Points, in no order, along strands that fork and pass close to each other.
Two points are linked if the straight distance between their rows is under 42.6. Some points are linked to none.
<944>: [  9  13 -13   0   5  15  13   4 -16   8   2  -5   0  -5 -11  17   0  16
  20  11 -11]
<807>: [ 21  -9   2  11   9 -13  -3   4   0 -18   3 -13   5  -5   4  -8   1  -6
 -30  -1  -4]
<174>: [ 17  12  14   0  -6  10  -1   2  -3  -4   8  10 -11  -2   0  -2  -7  10
   0  -5  25]
<421>: [  2  14  -1   3   3  17   2   2   1   4  -3  14   7 -15  14   0 -19  10
  -8   4 -10]
<372>: [-21  -2 -20   6   1 -18   2  -6  19  10  -1  -9  14  18  13   0  -3   0
  -1   7 -26]
<111>: [  6  -9  -1  -2   9  14   5  -7  16  13  14   3   3  16  -3   5  -5 -10
  17  22 -25]
<467>: [-14   2 -19  -3  -9 -23   5 -13   7   5  -2 -17  11   8  -6   4   1  15
   5   1 -17]
<5>: [ -1 -12  -5   6  -2 -20  -4   2 -11  -8  -3 -20   7 -10 -19  -8  16   2
 -10 -13   1]
<370>: [  6  -8  22 -14  -7 -12 -11   3 -11 -14   1   5 -19  -4   5  -5  15   4
  13 -18  34]
<643>: [-11  -7   7   7 -11  -6  -1 -11   6   4   5   0  -3  14  19   9 -11  13
  23  10 -11]
<895>: [-16   1 -23  10  -6 -31   5 -12  -1 -12   2 -18  10  -3  -6   5  12   7
  -9   4 -19]
<575>: [-18 -27  11  11   3 -12   2  -4  11 -18  -1   0 -10  12   6  -8  13 -20
 -15   8 -12]
<71>: [-19  16  -9  -6  -2  -4  15  -2  -7  -7  -9  -6   9 -21 -19  -3   2   1
   4 -10   4]
<158>: [ 19  -9  15 -15   2  13   5  -8  12  -8  -2  11   3  -2  18  -1   9 -29
 -32 -16   2]
<747>: [-25  -9 -14  10   3   3 -10  -8  16  10  16  15   3   5  26  -8  -3 -10
  12  25 -31]
<483>: [ -2   9   6  18   5  -5   8   9   9  -5  -3 -12  -5   5   2  -6   7 -24
 -29  -8   8]
<532>: [  1   4  -1  -3  -5 -17  -9   0   0  -2 -13 -14   4  -2  -4  12 -12  15
  13 -12   8]
<810>: [ -3  -3  -3   7  20  10  -4 -14  22  13   4  15   9   8  16   0   1 -14
 -16  19 -33]
<736>: [  4  19   0   0  11  -9  -6  13   1  -7  -9  -6   1 -10 -26  -3 -10  -3
   4   3  15]
<185>: [ -1   8 -23 -11 -14  -8  -2   1 -12  -4  -2   2   6 -12 -10  10 -17  28
  13   8  -8]
<609>: [ 12  -1  16   4   0  -9   8  -7  16 -24   5   5  -9  16  12   7   6 -14
 -35 -11  13]
<287>: [-15  -6  -3  12   9 -15   3   1  -1  -3 -11 -12   4   0 -21 -11  14  -7
 -16  -3  -4]
<4>: [  0  -1  12  -1  -7 -20  -5  -9  -3 -37   3 -11  -4 -11  -3  -1  22  -7
  -1 -20  22]
<927>: [ 11  17   7  12   3  -2   6   3  -1   6   1 -20   2  -1   5   4   5   1
  -1  -6   8]
<474>: [  0   5  -7  -8   8  26   4   0 -17   9 -11   5   8 -17 -17   3   9  17
   4 -12  11]
<281>: [-10  -3   2  -8 -15   3   2  12  -8  15 -12  -7  -5   6 -22  10   5  -1
  20 -15  27]
<218>: [ -2  18  -6  -5   4 -16   3  -5  -2 -11  -3  -4   2 -13  -8  13 -15  23
  19   7   0]
<761>: [-19  -6 -16   2  -4   5   0  -1  10  14  10  13  -4  21 -12   5 -14  11
  28  24 -10]
<587>: [ -2  10 -21  -8  23   3   7   6   3   6   2  -2   0  -1   5   3 -12   6
  18  32 -28]
<197>: [-11   0 -14   6  13  -2   4  -7  17  13   2  -7  14   8  21   4   2  -5
  -9  10 -36]
<666>: [  2  -4   4  -9  -5   9   5  -4  -9  -7   4   4  -1  -8 -28   3  -4  12
  16   2  12]
<271>: [-15 -12   6  -6 -12   8   5  -6 -18   3  -8  -1   2 -11  -1  -2  14   8
  16 -18   9]
<211>: [ 10  16   9  -1  14   2  -1   8   5 -19  -1  -4   1 -16  -9 -13  -7  -9
  -8  -4  14]
<564>: [ 13  -2  -9   5  10  -6   2  -7   9 -11   7  -5  14   0   0  -4  -5   0
 -24   8 -20]
<161>: [-11  -9   2  14 -10  -4  -2 -12  11   3  19   1   1  15  27   0  -3  -3
  10  19 -21]
<887>: [-23  11 -32  -8  -2   4  19  -2 -12   5   3  10  -3  -6 -15  -2  -2  12
  13  21 -18]
<200>: [-12   2 -13  -3   5   7   8  -4  12   7  12   3   0   9   1   8 -12   2
  29  27 -24]
<87>: [-14 -33   2  10   2  -6  -9  -4  11   3  11   4  -1  15   5 -14   4 -20
  -5  16 -21]
<1001>: [  2 -13  11  -1   2  -9  -8  -2   1  -3  -8   5   1   3  -1 -12   0   9
 -18 -14  12]
<386>: [ -6   2 -12   1 -14   8   2  16  -9  24  -9  -2   1  12 -16   3  -3  -3
   4  -8   9]
<696>: [-10 -13 -10   3  -6  13 -18 -13  27  10  23  22  10   9  20  -6 -10 -21
   2  23 -25]
<169>: [ 11  14   4  -8  -3 -11 -12   5   1  -5  -9 -18   5  -6 -14  18   4   7
  17 -16  24]
<835>: [  1   4 -20   2  15   0   5   2  -1  16  -1  -2   5   1  15   1  -8   9
   3  16 -32]
<522>: [ 17  -2  20 -15   5  13   2   4   1  11  -6  -2  -5  10   4   5  19  -3
   4 -27  25]
<567>: [ 19  15  -2   4   8  12   4   8 -15   8   1 -15   2  -6  -5  14   8  16
  15  -3   8]
<406>: [-16  20 -12  -7 -10  -4  -2   2 -19  -7  -4  -2  -1 -24 -32   7   4   4
  20  -3  10]
<573>: [ 18   3   9 -19  -4  -9  -8   1   0 -31   8  -8  -1  -9   0  -9  25 -12
  -4 -22  34]
<433>: [  7  18   4   5  -1   9 -13   6  -7  -5  -6   0   0 -11   7  -6   5  19
  -6 -18  28]
<795>: [ 16  -6  15 -11  -4  -4   3  -7  14 -17   4  16  -7   9  28   3   1 -22
 -31 -14   8]
<228>: [ 14   3  20  -3   0  15   7  -1   8  -3  11  21 -11  -2   5  -5  -5 -23
 -11   3   7]
<534>: [ 24 -17   9  -2   2  -1  -6   4  -3 -13  11  -3  -1  -7  11 -14   1 -15
 -23   1  -6]
<74>: [ -4  -6  -2 -10  -8  31  -3  11 -22   9 -10   4   2 -13  -4   0   8   3
   6 -13  18]
<672>: [  5  -5  -1   4   3  -5   0  -6   6  -6   7   3   5   1  -8  -4  -9   9
  -2  11 -12]
<62>: [  0 -16   6  -2  -3  -9 -12   7   6   5  -7   1   0   8  20  -5 -15  -5
  -4   3  -9]
<451>: [ -9  -3   6  14  10   4  15 -11  -6   6   4  -7  -2  -5   5  -7  17   0
  -4   7 -21]
<590>: [-16  -7 -16  12  -1  -5   8 -12   3   5  20   5   3  12 -17 -20  10   4
  -4  18 -24]
<798>: [ 18 -22  19 -16   2   4 -13   7 -16  -2   1   6 -11  -8  10  -6   8  11
   6 -12  19]
<344>: [ 11 -12  11  -7  -4  15  -8  17 -19   3  -3  12 -17   0  15   7  -9   0
  17  -3  21]
<141>: [ -3  -2  19   3  -8 -18  -1  -6  -7 -19   6  -5 -17  -5  -1  -3  10  -3
   8  -9  22]
<45>: [ -3  12   5  10  17  11   1 -13  18   8  -9  16   8   0  16   1  -5  -9
 -26  11 -21]
<526>: [  2  -4  -3   4  -5  17  -6  12 -15   4  -9  11 -16   4   8  17 -16  18
  23   9   7]
<7>: [  6   7  12  -3  11  -6  -1  12   4 -10  -9  -8  -7  -4   7 -10   9 -21
 -15 -17  19]
<498>: [  9 -15  11   3 -10  -4 -13   1  12   7  10  14  -5  16  23  -8 -13 -17
 -14  10  -8]
<361>: [-15   4 -15  -3  -4  13   5  15  -7  19 -14   7  -1   9 -20   9 -12   7
  14   6   0]
<555>: [  0 -19   5  -6 -21  -8  -4  -3 -17   4  -2 -13   5  -1  -1   3  15  10
   9 -16   9]
<692>: [ -4  26 -22  -2   2   5  -3   7 -18   3 -17  -1   4 -18  -3  22  -2  29
  13  -6  10]
<862>: [ -3  -4  -8   5  -5  11  -1   1  -8   7  -1  10  -3   4  19  15 -19  17
  21  12 -12]
<491>: [ -5  -4  -2  -5  -5 -13 -10   6   6   8 -14  -6  10   5   8   1 -21   6
   1  -6  -1]
<6>: [ -2   5 -10   5  -7   6  12  -4 -25   0   6  -6  -2 -16  -3   4   5  15
  20  10 -13]
<661>: [ 19   9  18  -8  -9  11   0   1  10   3   6  21  -8  15   7   3 -18  -9
 -11  -4  14]
<314>: [ 13  19   3  13  -4   6  11   6   2   5  10  -9   3   3   1  -5   0 -15
 -19  -6   1]
<744>: [ 14   9   0  15  -4  11   3   7   4  16  13  -1  -3   9   7  -7  -6 -21
 -13  13 -12]
<461>: [ -5  26  -7   8  10  -9   7  10   6  10  -7  -7   0   4 -14   2 -15   2
   4   9  -2]
<874>: [  5  -4   6  23  -2   0  -4  -8  14   1  17   8  -5  15  15  -7   2 -19
 -24  16 -15]
<816>: [  3  12  -6 -10   2  14  -1  -4 -15  -6  -7 -11  17 -25 -10  -1  17  19
   2 -19  11]
<551>: [ -4   4   9   7  -3  -4 -11   1  -5 -10  -7   4  -1  -8  -1 -14  11  12
 -22 -22  26]
<147>: [  6 -25  -1  -1   4   1   0  -8  14   8  13  -2   3  13   1  -5   4 -17
   6  15 -29]
<490>: [ 12 -16  15 -10   3   6 -17  17  -6  15  -7  15 -10  -2  19  -5 -15  -7
  -1   3   5]
<323>: [ -2   0   6   5 -18  -7  -3  18 -10   2  -4   1  -8   0   8 -10  -5 -11
   1  -7  16]
<897>: [-13  19 -21   2   1  -7  12   9   1  19  -6  -8   1  14 -12  14  -8   8
  21  14 -10]
<137>: [-12  20 -34 -14   3  -5   7   2 -18  11 -14   0   7 -14  -1  13  -7  35
   8   7 -10]
<310>: [-14 -10  -4   1   0   8  -6   9   5  18  -4  14  -6  14  -9   0 -19  -2
  14  14  -3]
<411>: [-17   8 -11  -7 -16   0  -6   9 -21   8 -15  -4  -2 -13 -30  10  11   3
  22 -12  18]
<478>: [  4  -9  18   8  -2  -7   5 -15  11 -12  14   7  -7  14  -2  -3  -4   4
  -4   4  -2]
<529>: [ 11   2  18  13   5 -11   7 -11  15 -28  10  -4 -12  10   5   2   0  -9
 -16   5   6]
<881>: [-12 -18   9   5   9 -16  -1  -2   8 -14  -9  -2  -7   8  -9 -10   5  -9
 -17  -5   2]
<566>: [  2  -5  16   0  11  16   4  -6  13   2  -2  23  -7   3  -5 -14   2 -30
 -27   5  -5]
<394>: [ 13 -14  17 -24   8  12   9  -6   9   1  -6  -1   5   4  -1   1   3  -2
  -2 -19  11]
<793>: [  9  -1   7 -18   2  15  11  -7   9  -9  -1   2  10  -9   6  -5   2 -14
 -13 -18   6]
<636>: [  6   1  -8  -3   1  -9 -11  -2 -14 -14  -3 -16  14 -27 -19  -6  18   4
  -4 -16  10]
<378>: [  9   7  14  -7   0   3  -3  -3  -4   1  -1 -13  -5   4  -9   8  23  10
  10 -23  31]

A fork is a point with three links. Follow the links from the first point to the second and name the forks in between, in order.
<378> / <862> | <532>, <62>, <344>
<795> / <927> | <532>, <62>, <314>
<361> / <174> | <200>, <881>
<87> / <185> | <200>, <361>, <314>, <62>, <532>
<661> / <761> | <881>, <200>
<696> / <795> | <344>, <62>, <532>
<895> / <567> | <197>, <200>, <361>, <314>
<881> / <483> | <200>, <361>

A fork is a point with three links, a tip a point with one. Leave the first point through the second and follow the links. Name the first fork or tip that comes.
<522> / <394> | <534>
<529> / <609> | <532>
<566> / <228> | <881>
<287> / <5> | <555>

Name the points in between on the shortest way along the links from the first point to the second, in order.
<816> / <461> | <636>, <5>, <287>, <881>, <575>, <87>, <147>, <111>, <200>, <761>, <310>, <361>, <897>
<483> / <372> | <7>, <211>, <736>, <461>, <897>, <361>, <310>, <761>, <200>, <587>, <835>, <197>
<74> / <228> | <474>, <816>, <636>, <5>, <287>, <881>, <1001>, <551>, <433>, <174>, <661>
